Points, in no order, along strands that fork, close into loops and pass close to each other.
Two points are linked if the straight distance between their rows is under 110. Some points are linked to none.
K_828: [-17 -17  -1 -11  31   9  19   8 -33  -2  23   5 -10  26 -24 -26  -7   0
 -16   6  -3 -47  36 -26   1 -10   4   6 -36  44 -33  19  33 -30  24  -3
  19  33 -21 -40 -26 -49   2 -26  13  22  31]
K_697: [-12 -13 -29 -39 -34   5   7 -17  14   9  -2  19 -20   5  60 -32   1   4
  38   8 -53   7  22  15 -22 -18 -23  -3  14 -28  35 -11 -25  66 -18  26
 -18  14  -6  -3   8   6   0  34 -17 -21  42]
K_545: [-14  -8 -30   4  -4 -34  -4  35  -5 -12  20  -7 -24  17  12 -37 -16   4
 -27  53  -4   1  18   0 -22  -6   4   3   9 -33   6  18 -45  34 -14  -7
  -8 -10  10  11   9 -10   0  12 -35 -72  28]
K_798: [ -3 -32  12 -31 -40   4  -9  12  -1  24   4   9  37   9  12 -26 -31  22
  38 -42  -6  -5  -3 -51 -22 -30 -31 -17  13   2  -5 -20  -9   6   4 -21
  10  30   7 -13  18 -13  -1  -9   4 -12  -4]
K_229: [  9   8   8   2   6  19  -1 -15  13 -22   1  -6 -26   3 -13  29  22   7
  26  -7 -11  12  10  41  19  14  25  13  19  36   2   6  48 -11 -39  22
  -6 -36 -10   6  -6  -2  -4  -2  -1  12  23]
K_233: [-21   4   4 -29  -4   1  17 -43  19  29   0 -24 -26   1  29  -7   7  24
  37  -1 -44  54  -1  13  13  17  22  10   1  10  39 -19  16  48 -33  45
 -17  35 -33   9  -1  24  -4  24  12  -8  29]
K_254: [-15  -9  19 -17 -19   0  14  -3  -6  21  -7  -7  24   4 -20 -10 -12  25
  61 -29  -2  34 -35 -42  25   8 -49 -33  18  25 -10   2  -5  -9 -12 -13
   8  31 -10  13  26 -10   3 -40 -22   3 -17]
K_732: [ -6 -23   3  19 -56  16 -17  -2  17   7   2 -13  34  31  -4 -17 -20  25
  50 -18  31  -5 -23 -24 -23 -18   1   0  41 -28 -18  -2 -18  -8  -4   7
 -27  17  18 -10  39 -14 -27  15  13 -22   7]
K_394: [ -2   6  -6  -1  22 -28  -7  -1  16   5   2   2 -13  -8   9   2  10   2
 -21  15  -7  25   7  -2   0   9  13  -2 -21  11   6   6  -4   7 -17 -14
   0 -11  -3   8 -12   3   0  -5  -3 -20  -4]
K_183: [-18   1  22   0  24 -27 -25 -28  36  26   0 -38 -28   7  17  19  22  36
 -19   8 -24  45   9   8 -20  -3  64  32  -3  26   2  -8   5  26 -45   6
 -14 -19 -12  12 -39  -3 -31   3  28 -38  30]
K_703: [ 18  27  44  34  25   2 -16 -12  11 -24  -1   2   2 -28 -31  39  30 -28
 -41   0  31   8 -18   9  21  28  19  -2  11   7  10  11  10 -29  20   0
  12 -37   4  31 -11  24  -3 -23  -1  50 -24]
K_166: [ -3  -7 -28   0 -22 -23 -22  31  16 -22  14 -15 -19  21   1 -16 -11  15
   6  30   3   9   4  11  -9  -9   4   3  35 -15  -1  14 -29  19 -43  -5
  -7 -32  15  13  18   0  -9   4 -29 -63  22]
K_403: [  2  12  -6  -5 -25  27   8 -53  26  15 -12  -4   3 -13  22  23   6   3
  43 -14 -24  22 -10  32   1   9   5  20   8 -22  29 -17  17  19  -8  33
 -25  21  -9   2  12  27  -4  48  39  20   8]
K_355: [ -6   8   3 -18  11   0 -14 -31  20   8 -10  -4 -31  -4  17  27  27  21
  13  -7 -36  34  20  26  -2  -3  40  18 -12  34   5  -5  32  12 -36  21
  -5 -12 -15  -4 -29  -3 -22   5  16  -6  25]
K_427: [ -3  24  -9   2  13 -29  15 -13  22  13   3 -41 -26  -8  12 -20 -10   0
 -13  40 -15  58 -16  19  18  42   4  -1   7 -29  41 -14 -24  41 -28  18
 -12   7 -13  39  17  44   8  16 -12 -40   0]
K_81: [ 15  15 -29 -14  49 -22   3  26 -17 -32   6   8 -51 -13 -14  10  23 -14
 -40  21 -20 -10  39  26  28   8   1   1 -27  46   1  15  16   2 -12 -28
  18 -35 -12  -6 -28  -7   8 -28 -40 -11   6]
K_294: [  2   9  -6 -22  11 -49  19  34 -17  24  -6  10   4 -15  29 -18 -30 -13
 -27  15 -15  27  -1 -46  -2  -2 -31 -23 -31  -6  16 -11 -37  29  11 -51
  14  23   4  16   1  13  28 -19 -31 -28 -24]
K_832: [ 12  35  26  -1   7  -3   6 -30  18   6 -32  -4 -12 -36 -11  45  30 -12
   1 -26   3  32 -34   7  28  24   2  -8   0  17  26  -6  13 -13   8  -3
   3  -3 -16  24   8  30  -3 -25 -13  41 -36]
K_928: [ 19  35 -22 -21 -12  -7 -17  29  -6 -16 -30  19  -3 -23  -8   9  -4 -23
  41 -12   2  11 -14   0  36 -12 -54 -29  14  14  18   8  -2   4 -23 -42
   2 -46   7   7  27  -2   7 -42 -43 -11 -36]
K_748: [  0   8  38  46  -5  -9 -30 -17  47   7   8 -35  13   8  -6  21   9  16
 -38   8  32  25 -26  12 -33   8  64  24  30 -29  -5   0 -11  -3 -15   1
 -31 -32  19  36  -8  10 -34  12  40 -16  -7]
K_130: [ 16  25  31  32  24  19  -9 -30  13   6 -12  13  12 -24   2  42  30 -11
 -44 -15  18  -3 -21  21   8  26  28  16 -15  -6  16   1  14  -8  26  18
   3 -13   3  13 -28  29  -4   1  38  59 -24]
K_451: [-27  -7  25  22  28  11  40 -20  -8  -2  29 -51 -20  21 -54 -21  11  12
   8  25  -8  21  -5   1  31  32  19  13  10  18  -9   1  20 -30   1  48
   8  43 -35   6  17  -7  -5   8   8  17  31]
K_462: [-12 -21 -30  15 -29  17  12  -7 -10 -11  14   1   8  18 -14 -23 -10   1
  37  12  10 -17  -9  21   1   8   1   0  20 -31   1   6   5  -7   3  35
 -14  27  -2 -16  31  -2  -1  38   2   4  21]
K_572: [-21   4  15   5  15  -1  30 -19  -3   6  14 -28 -13   6 -35 -14   6  15
  24   5  -8  34 -20 -11  33  30  -9 -12  10  21  -3   0   6 -17 -11  27
   5  39 -27  11  23   2   4 -12 -16   4  12]
K_106: [ -6  -9 -45 -39 -10   0 -27  19 -19 -21 -12  37 -33  11  35   5  16  11
   0  12 -31 -35  43  18 -11 -35 -15  16  -3  24   4  18  -1  13 -30 -10
  17 -42  10 -35 -31 -35  -8 -10 -27 -27  34]
K_650: [-16 -28  36 -34 -30  12   9 -16   6  35  -8  -4  43   4  -8  -5 -11  35
  52 -52 -12  26 -27 -55  -5 -14 -28 -29  11  27 -15 -19  10  -8   4 -17
  10  41  -4   3  16 -13  -5 -29   7   4 -14]
K_866: [  0  -6 -25 -11 -37  -7 -31   1  35 -20  -6 -13 -32  26  18   4   7  24
  27  11 -23   9  19  34 -20 -14  25  13  43  -4   3  13  -9  29 -59  18
 -19 -45  14   7   4  -9 -15  12 -11 -48  50]
K_204: [ -6 -35  -2 -40  -3   6  13  -6 -16  26  -6  20  18  -5  13 -12 -17   5
   9 -29 -27 -17  12 -28 -23 -21 -19  -3 -25  18 -11 -30  24  10  25  -6
  25  42  -7 -31  -9  -9  14  14   2  25  -4]
K_388: [-15 -13   7  28  -6  17  11 -30   9  18   8 -15  12  17   5  -3  -3   9
   5   0  10  -9  -8  14 -21  -3  39  23   3 -23 -10 -11   7   2  12  37
 -16  31  -6 -13  -4  -7 -18  47  48  19  15]
K_638: [ -2   4  60   3 -10  28 -31 -36  34  11 -13   3  23 -13  -6  46  34  21
  11 -31  27  29 -32 -16 -14  -3  24   1  23  22 -11   0  26 -32  -3  -4
 -14 -11   3  16 -19  -6 -29 -27  33  31 -14]
K_228: [ 12  11 -32 -11   6   5  -7   3  -1 -31 -13  21 -22  -6  -3  18   8 -12
  19   0 -10 -17  16  36  20   0 -10  -3   3  25   4  15  28  -3 -28  -6
  -1 -41   1  -5  -4  -7   4 -12 -18  -1   5]
K_938: [-33 -20 -21 -29   2 -15   2   7  -5   5  12   6 -29  17  23 -19   4  22
  24   8 -33   1  27  -4  -6 -16   3   9  -7  30   0   1   4  19 -19   9
   4  18 -14 -24 -16 -28  -3  -6 -12 -24  48]
K_19: [ -9 -35   5  -2 -44  13 -32  -5   9  10  -6  -1  23  29  13 -24 -10  30
  37 -30   0 -29   9 -26 -39 -45  15   7  26 -10 -23 -13  -7   6  -2   7
 -18  10  14 -33   6 -36 -36  20  19 -19  27]
K_878: [  1  10  20  22   6  -8 -23 -24  34  19  -4 -14  10 -13  18  24   5   9
 -38   4  14  23 -18  10 -27   1  40  19  -5 -24   3 -12 -15  14   1  -2
 -16  -5  14  22 -15  13 -21  18  44  -5 -11]
K_491: [ 31  14 -20  10  15  -1 -24  43 -21 -41  11  23  -4  -4 -11  11   4 -25
 -44  17  25 -40  25  21   8  -3 -10   3  -4  -5 -13  24  -3 -14   2 -23
   1 -64  25  -3 -12  -8   9 -13 -21  -6 -18]
K_516: [  0  23  -7 -12  14 -23   9 -15  23   7 -10 -24 -34 -15   4  10  13   1
  -4  11 -25  54  -5  18  26  27   9  -5  -7  19  24 -11   1  23 -33   3
  -7  -9 -18  28   2  27   1 -10 -17 -24  -7]
K_888: [ 17  15 -35  -4 -15 -18 -13  40  -7 -31  -4   5  -5   0 -20  -8 -16 -14
  24  16  12  -3 -11  10  34   0 -46 -21  31  -3  13  10 -17   1 -26 -32
   7 -49  10  14  35   5  15 -22 -43 -35 -11]
K_631: [-18 -43   6 -38 -27  -9  24  31 -32  25  14   5  18  30   5 -57 -43  16
  34  -6  -9 -25   2 -59 -11 -31 -38 -14  -2  16  -6 -12  -3  14   6 -16
  23  52  -6 -13  20 -27  16 -18 -18 -21  21]
K_290: [ 12   3  16  10  19  -3  11 -14   7  32 -16   7  20 -32  17  25  -4  -8
 -48 -17   2  -3 -21 -13 -19  -2   4   4 -43  -9  -2 -27  -5   8  46 -11
  19  24  -3   2 -15  33  15   4  30  39 -32]
K_14: [-20  -4  -3 -23  15 -49  22  32 -13  16  18  -2 -16   9  21 -46 -32   6
 -14  32 -18  18   8 -47   4  -2 -19 -18 -19   5  12   0 -34  32 -13 -30
  10  31  -8  20   0  -8  20 -28 -36 -52  15]
K_809: [ -7   6  18  42   1  39  18 -31   3  -5  15  -9  12  11 -22   6   8  -7
   6   6  19  -8 -13  28   3  28  31  24  18 -27  -7   0  29 -32  13  50
  -6  17  -8   5   7  16 -12  39  39  49   6]
K_582: [  0 -18   0 -17   7   1  24 -18  -4  37  -9  10  18 -22  28  -1 -18  -8
 -34 -13 -25  -3  -4 -10 -31  -8 -12   0 -41 -16   1 -37   4  24  40  -5
  22  45  -7  -9  -1  24  18  28  13  22 -14]
K_202: [  0   7  10   3   3  25  13 -51   7  13 -16   6   2 -11  11  27  22   5
  23 -24 -16  14  -8  24   4  12  17  22  -9   8   7 -19  40  -7   9  35
  -4  24 -20  -7 -13  17  -4  28  40  57   2]
K_561: [-10   2  -5  31  27  24  27 -27  -8  -8  11 -15 -16  10 -18  -4  16 -12
 -10  28  -4  -8   4  52  12  36  32  25  -5 -19   4   3  27 -11   6  51
   0  19 -19   1   1  15   3  44  20  28  15]
K_310: [ -4   5 -29 -10 -25  15   9 -32  16  16  -2   4  -2  -7  39  -2   0  -6
  24  -3 -33  13   3  31 -13  -2   0   2  -2 -44  36 -18 -11  46  -4  30
 -23  15   2   0  11  29   4  48  17 -10  15]
K_553: [-12   4  13  34  16 -19   0 -27  24  29   7 -46  -2   9   8  -3   2  13
 -40  29   4  29 -15  29 -16  23  47  33   3 -36  12 -10 -20  20  -3  28
 -15  23  -7  17  -2  19 -17  39  44 -19   7]
K_847: [ -3  -2  26  44  21  13   7  -3  23 -28  29 -58 -26  19 -42   3  14   8
 -18  26  15  14   0  38   1  29  49  34  41  -5  -7   2   7 -16 -22  29
 -11 -24   0  31   2   8 -15  28  29  -6  29]
K_721: [ 24  20  10  13  54 -12  13  14  -4 -40  11 -18 -56 -13 -38  18  36 -15
 -42  14  -8  10  21  30  37  28  14   1 -15  45   5   7  17  -8   2  -1
  23 -38 -22  18 -21  15   4 -27 -25  15   1]
K_810: [  7   6 -21 -23  40 -19   0  23 -33  -7  -9  37 -22 -18  21  14   6 -13
 -33  11 -17 -15  39  -7  14 -12 -11   2 -46  27  -4  10   3   0  11 -36
  18 -20  -1 -28 -41 -17  11 -23 -25  -4 -15]
K_925: [ 30   7   4  27 -21  -5 -22  39 -16 -13   1   1  37  11 -21 -17 -28  -5
 -34  12  63 -29   6 -34 -17 -15   1 -11  13 -34 -23  20 -35 -30  23 -32
 -16 -22  42   4  17 -13   5 -16   8 -27 -26]
K_323: [  1   7  21  28  -4   5 -18 -10  46 -13  10 -41 -13  14  -8  29  14   9
  -5  12   7  21  -9  41 -16  13  58  30  49  -7  -5  -1   8  -4 -40  22
 -27 -38  15  34  -2  13 -24  18  21 -22  12]
K_620: [ -8  -1  12  15  18 -30  -1  -2  18  19   0  -9   5  -6   9   5 -14   4
 -49  13   7  15   1 -23 -24  -1  27   7 -28  -7  -9  -1 -23   3   9 -20
  -6   9  11   8 -19   3  -1  -3  24 -17 -16]
K_569: [-23 -13 -18  -1  -2 -37  16  26  -4   9  30 -10 -15  20   4 -55 -28   5
  -7  44   1  16   1 -19   0   5  -4  -7   6 -24  11   6 -35  26 -15  -7
  -6  31  -3  18  28  -7  12  -3 -32 -55  22]
K_264: [ 13  20   5  20  34  26  -7 -12  -8 -12   2  32   1 -17   6  28  22 -22
 -46  -2  10 -32   9  40   3  14  21  13 -38   3   7   8  22  -5  14  11
   4 -28   3 -14 -39   9   2   7  18  47 -12]
K_29: [ -9 -18  -9 -43  -7  -3  32  12 -25  24  -5  16  13  -4  13 -30 -24 -12
  35 -22 -24   0 -10 -29   5  -8 -51 -22 -22  14   7 -27  13  21  13 -16
  26  46 -22  -8  10   7  27  -3 -29  17  -1]
K_522: [ 22   6  -5  33  26   1  -9  32   8 -50  21 -12 -22  -4 -24   8   8 -17
 -56  30  26 -18  18  46   1  23  18   8   8 -14  -9  13  -8  -7  -3  -4
   3 -59  21  28 -12  14   3   6  -3 -14  -1]
K_96: [  4 -14 -29 -19 -35  -5 -14  27 -21  -2  -5  28   4   4  46 -18 -15   2
   5   3 -12 -26  17 -12 -25 -33 -32  -4   4 -27   9   5 -43  27   7 -14
   1  -4  25 -24  -3 -13   6  18 -29 -37   7]
K_797: [ -5 -30 -15 -13 -11  48  -9 -14 -20   0  -6  35  15   0  29   6   2   1
   0 -26  -8 -57  31  21 -30 -31   2   5 -18 -16 -18 -10  11  10  25  22
   1  15  13 -47 -24 -13  -4  40  12  30  14]
K_436: [  6 -27  -7  15 -29  53 -11   1 -24 -16   2  30  36  15   6  -4  -2  -2
  14 -22  34 -65   8   8 -19 -18   3   6  -1 -26 -23  -1  13 -18  33  24
  -9  10  17 -42  -8 -16  -2  31  25  36   0]
K_741: [  5  24  17  -4  27 -34  16 -15   1  21 -17  -8 -25 -26  -6  17  18  -2
 -22 -10  -9  35 -14 -16  33  22   4 -11 -33  28  18  -8  -4  -1  12 -17
  17  22 -22  16  -6  19   9 -38 -21  19 -32]
K_366: [ 17   2  15  14 -19  10 -13  30 -27 -17  -5  17  30   0 -34  -3  -4 -11
  18  -7  45 -34 -12 -33  22   0 -42 -25  22   0 -18  14  -4 -59  14 -20
   8 -17  15  -5  24 -14  11 -47  -5  20 -38]
K_694: [-14 -26 -13 -15 -10  -4   9  24 -34   5  17  10   5  23 -12 -34 -22  12
  22   1   2 -33   9 -34   4 -13 -32  -6  -4  21 -20  11   7 -13   7  -4
  18  32  -8 -30  10 -32  16 -17  -6  -8  16]
K_510: [ -7  -7  11  11  27  37  -2 -31  -3  10   2  20   4  -3  14  23  21   4
 -22 -17  -5 -24   5  28  -5  -2  35  26 -31  10  -6  -5  36  -1  19  32
   3  14 -12 -20 -45   0  -7  31  49  50   9]
K_493: [-10  20 -13  -9   3   3  30 -18  -7   9  -8 -11 -11  -7 -10 -13   2  -7
  47 -10 -18  30 -20   7  39  21 -22 -20   2  14  21 -11  11   4 -13  17
   1  25 -29   7  20  14  11  -4 -25  16  -1]
K_37: [-15 -39   0  -3  -8  30   4 -27  -1  18   6   4  14  14  15  -7  -4  16
   9 -20 -16 -36  10  13 -40 -28  26  16  -6 -16 -11 -20  10  15  23  36
 -10  41   2 -33 -16 -17 -15  58  30  22  33]
K_599: [ 14   2   9  30  32   3  -3  22  26 -47  32 -36 -37  11 -27  13  19  -6
 -49  25   8  -6  17  51  -3  25  46  24  22   9  -5  11   4  -5 -20  12
  -4 -52   6  26 -31   6  -7  10  20 -12  25]
K_830: [ -3  -2  44  24  -7   8 -11  10   8  -3  15 -27  22  20 -57  -8  -6  15
  -1   3  45  -4 -10 -40  -1  -1  -1 -16  36  10 -33  25  -9 -51  -2 -12
  -2 -18  15  20  25 -25 -20 -49   6 -12  -6]
K_909: [  6  -2   5  17  15  23  28   3 -29 -11   2  16  32  -6 -26 -15  -7 -30
 -14 -10  27 -46  -2 -15  12  11 -10  -7 -18 -10 -21   5  14 -42  49   9
  21  22  -4 -15  -3  -3  24  -1  14  67 -20]
K_343: [ 25  32 -37 -24  10  -6 -11  16 -12 -19 -35  37  -9 -27  11  22   1 -34
  16 -11 -14  -8   6  26  26 -12 -31 -13 -18  18  21   8  11   8  -8 -38
   4 -47   9  -5  -2   2  10 -25 -31   4 -34]
K_960: [ 21  -5  17  32 -28  28 -29  26  -8 -34   6  18  37   9 -28   4  -1 -10
  -1 -11  64 -42  -6  -8  -1   3  -8 -12  41  -9 -24  21   8 -45  18  -8
  -8 -47  27  -3  16 -16  -5 -24   9  18 -23]
K_113: [  0  -1  -6  -7  28 -21   8  26 -30   7  -3  22   0 -14  19   5 -15 -18
 -53  14  -7 -21  26 -26 -17 -19 -10   1 -47   0  -7   3 -16   5  29 -33
  14   0   9 -20 -30  -7  22  -7  -7 -14 -16]
K_362: [  1  -2   1   8  40  12  39  -1 -33 -11  15   8   0   6 -33 -18   0 -22
 -27   6  -1 -39  14 -20  20  12  -5  -5 -38  21 -20  16  26 -39  44  15
  27  43 -25 -24 -11 -16  22 -16   1  53   4]
K_765: [-25 -31  -6 -18   2   1   1   0 -10  10   8   4  -2  27   2 -18  -5  18
  10 -10 -11 -25  28 -24 -17 -28  13  12 -14  31 -26   2  16  -3   2   2
   6  20  -3 -38 -22 -43 -13  -7  11  -5  32]
K_422: [ 23   3 -23 -12 -20  10 -17  35 -38 -14 -14  35  25  -7  -8  -5  -7 -19
  37 -20  20 -41  -2 -12  24 -22 -55 -18  10   0  -4  11   5 -24  14 -25
   7 -15  12 -25  15 -15  14 -19 -13   9 -34]
K_346: [ 11  -2 -37 -34 -24 -21 -30  46 -35 -18  -6  35 -16   8  30  -7  -4   0
  10  12 -12 -23  22  -8   3 -34 -45  -5  14   6  10  22 -23  12 -21 -28
  18 -37  12 -22  -3 -23   3 -17 -41 -47  10]
K_737: [ 15  35  -2   6  -9   1  -1 -16  23  -2 -20  -3   6 -24 -10  20   8 -21
  19  -6   5  36 -32  11  15  16 -15 -16  15 -15  25  -4   1  -3 -11 -12
 -12 -21   3  27  28  26   2  -6 -15   6 -31]
K_235: [  3  10   1  -6   2   1  18   7 -22   2 -21  10  20 -18 -21   1  -2 -29
  28 -23   6  -6 -27 -22  31  10 -40 -24 -10   9  -5  -5   8 -31  23  -9
  23  26  -8  -5  20   7  21 -22 -23  46 -35]
K_252: [ 19  12   9   8   8 -16 -40  36   6 -17   1  12   8   2  -3  14   4  -2
 -44   3  36  -3  19 -14  -9 -11  10  -4  -2   6 -21  16  -8 -17 -10 -38
  -2 -54  31   7 -22 -16  -3 -31   1 -19 -17]
K_919: [ 10  11   0  23  -1  17  19  -6 -16  -7 -10  16  35 -16 -14   4  -8 -41
   6 -10  23 -23 -28   2  14  16 -22 -12  -5 -30  -1  -3   4 -31  41  11
   7  20  -4   1  17  22  20  18   7  66 -40]
K_948: [  3 -15   1  -5   2  -8  29  31 -25  23   3  11  21  -3  17  -9 -40 -11
 -62  14   2 -31  18 -29 -44 -29 -11  -2 -42 -27  -9  -9 -31  15  47 -21
  10  22  21 -17 -11  -3  21  16  -1 -20 -13]
K_632: [ 18 -14 -14  25 -33  33 -37  14 -12 -29  -3  23  27  15  -2   1  -3  -3
  14  -8  43 -50   7  11  -9 -13   5   3  26 -15 -23  18   4 -22   8  10
 -12 -30  24 -29  12 -14  -9   7   4   8  -8]
K_75: [-16 -24   5  15 -18 -15  -6  15  -1  -5  29 -31   3  51 -40 -38 -22  27
  13  19  26 -16  -3 -24  -8 -13   7  -2  32   0 -27  20 -14 -14 -19   1
 -11   5   2  -6  35 -37 -24 -11  -7 -47  30]
K_807: [ -1  18 -16 -16  28 -36  26   9 -16  12 -13   2 -14 -22  11  -9  -7 -26
 -12   4 -20  22 -11 -15  24  16 -19 -19 -38  13  15 -11 -17  14  12 -28
  16  27 -19  10  -2  15  27 -18 -36   7 -27]
K_654: [ -5  14 -26  12  19   5  33 -20 -11  -6   4 -15 -25  -9 -17 -15  11 -22
   8  27 -18   6  -7  39  30  34  -2   3  -4  -9  23  -6  16   0   1  32
  -1  26 -22   2  18  23  16  32  -6  14   6]
K_575: [  1  20   4  33  20 -28   7  -9  27   5   7 -50 -14  -8 -16  -9  -1  -2
 -39  41   6  38 -21  20   3  41  22  13   8 -32  22  -6 -27   5  -8  12
  -8   3  -3  38  15  40   3  20  13 -33 -11]
K_602: [-25 -13  -5 -34   6 -17  12 -18   9  26   4  -5 -21   1  30 -19   2  18
  25  -4 -39  39   4 -10   5   0   4   1 -14  24  18 -18   7  42 -20  12
   0  37 -30  -4 -12  -1   2   2  -5 -16  31]
K_404: [ -2 -10   3   3 -57  20  -6 -14  21  10   1  -7  41   7  10 -11 -21  10
  57 -28  12  15 -33 -20 -18   0 -21  -9  31 -43  -1 -13 -15   4  15   4
 -23  30  10   4  42  14  -5  22  20  -1  -9]
K_744: [ 12  16  18   7  18 -29 -32  11  30  -9   0  -8  -7 -15  -4  27  16   9
 -34   7  12  33   3  -1  -8   8  23  -1   0  23  -9  11  -9  -4 -28 -34
  -7 -49  11  32 -17   4 -10 -31  -7 -28 -22]
K_367: [ -1  -3 -25 -46 -31  -8 -12   2  14  12 -10  28 -12  -2  57  -9  -1   5
  24 -12 -41  12  26  -1 -18 -31 -28  -9   6 -12  24  -8 -25  47 -16 -12
  -2 -13   6  -8  -6   0  -5  11 -16 -26  22]
K_73: [ -3   6  30 -23 -29  16 -10 -19  20  13 -17  -6  18 -18  -4  28  16  16
  60 -44   0  44 -36 -22  21   4 -34 -31  24  21   1   6   3 -13 -21 -22
 -11  -9  -6  19  20  -1 -13 -44 -14   1 -19]
K_441: [ 11 -13 -14  -3 -24   2  -5  29 -29   0  -4  22  26   6  19 -15 -32  -3
 -14   1  16 -38   9 -22 -25 -28 -23  -6 -10 -35 -12   2 -35   0  33 -19
  -3   7  34 -23   5 -15  17  11 -11 -22 -11]
K_445: [  1 -11 -29 -30  22   7 -20  23 -38 -14  -7  46 -21  -8  28  17  19   5
 -16   2 -19 -44  50   6  -5 -31  -8   4 -31  27 -11  14  18   4   0 -14
  19 -32   6 -42 -51 -32  -3  -6 -11   5   9]
K_160: [-28  -2  41  28  10  28  15 -29   2   2  20 -34   3  24 -40   7  17  12
  17  -1  10  10 -13  -1   8  14  37  20  29  14 -22  10  32 -41  -2  39
  -3  22 -20   5   6 -10 -19   7  27  41  22]
K_913: [ -4   0  32 -13  -5 -12  36   3 -13  21 -10  -9  34  -6 -31  -6 -18   2
  16 -23   6  17 -30 -63  13   3 -37 -35 -12  17 -17   0 -13 -31  19 -21
  27  43  -6  12  20   0  24 -46 -18  19 -26]
K_773: [-18  -3   6  -8 -18 -19 -35 -10  47  11   5 -32 -19  23  16  17  10  36
  19   0 -19  40   8  10 -23 -10  43  13  33  10  -5   0  -7  27 -58   7
 -25 -36  10  13 -10 -11 -32  -3   6 -51  37]
K_315: [ 25  14  11  -5   3  10  -1 -12  10  16 -29  31  29 -36  19  38   9 -17
 -13 -43   7  -9 -18  -3  -5 -14 -21  -5 -28   1   5 -21   8  -4  39 -22
   3  -3   3   1 -15  22   6  -1  22  56 -50]
K_715: [ 14  29  21  30  43  -9  17   0  -3 -29   1 -22 -23 -23 -41  11  28 -32
 -32  22  12   6 -12  16  36  37   2  -5  -5   2   9   2   3 -20  21   9
  24 -20 -15  25   9  32   6 -12 -17  32 -16]
K_833: [ 15  -5 -16  22  -8  -5 -18  42 -25 -22   7  11  13  18  -1 -20 -26  -6
 -36  27  33 -39  18 -11 -23 -20   3   3  -4 -35 -21  26 -38  -5  21 -13
 -18 -10  29 -16   9 -18   3   6  -6 -37  -3]
K_54: [ 22  18 -15 -25  -2   4 -10  -8   6   4 -34  34  10 -34  28  31   6 -21
  14 -31 -22   3   5  14   7 -20 -30 -11 -25   2  24 -12   1  20  11 -26
  -6 -23   6  -9  -8  14   2   2  -5  18 -27]
K_994: [  1  12  -7  10 -39  12   0 -17  27   1  -1 -10  19  -5  -1   7  -8  -5
  39  -4  12  28 -35   8  -4  15 -11 -11  35 -41   9  -3 -10  -5  -9   6
 -27   1   6  26  43  24  -7  23   7  -7 -10]

A tip is a point with one link. Name the tips that can be reached along the links from each point below, in the order of the rows.
K_948 | K_925
K_650 | K_233, K_73
K_741 | K_19, K_888, K_29
K_654 | K_422

A fork is a point with three links, a tip a point with one. Leave the first point through the second and follow the links. Name the first fork or tip that comes.
K_810 / K_81 | K_96
K_741 / K_807 | K_343
K_183 / K_773 | K_19
K_310 / K_403 | K_810
K_422 / K_366 | K_809
K_809 / K_388 | K_422

A piece is all that can be reached along the links. How many separate loops has the piece of each point below (a circle has one, a figure eight two, a Y none), and how many tips (points with one link)?
K_847 | loops 2, tips 0
K_631 | loops 1, tips 2
K_37 | loops 1, tips 1
K_948 | loops 2, tips 1
K_404 | loops 0, tips 3
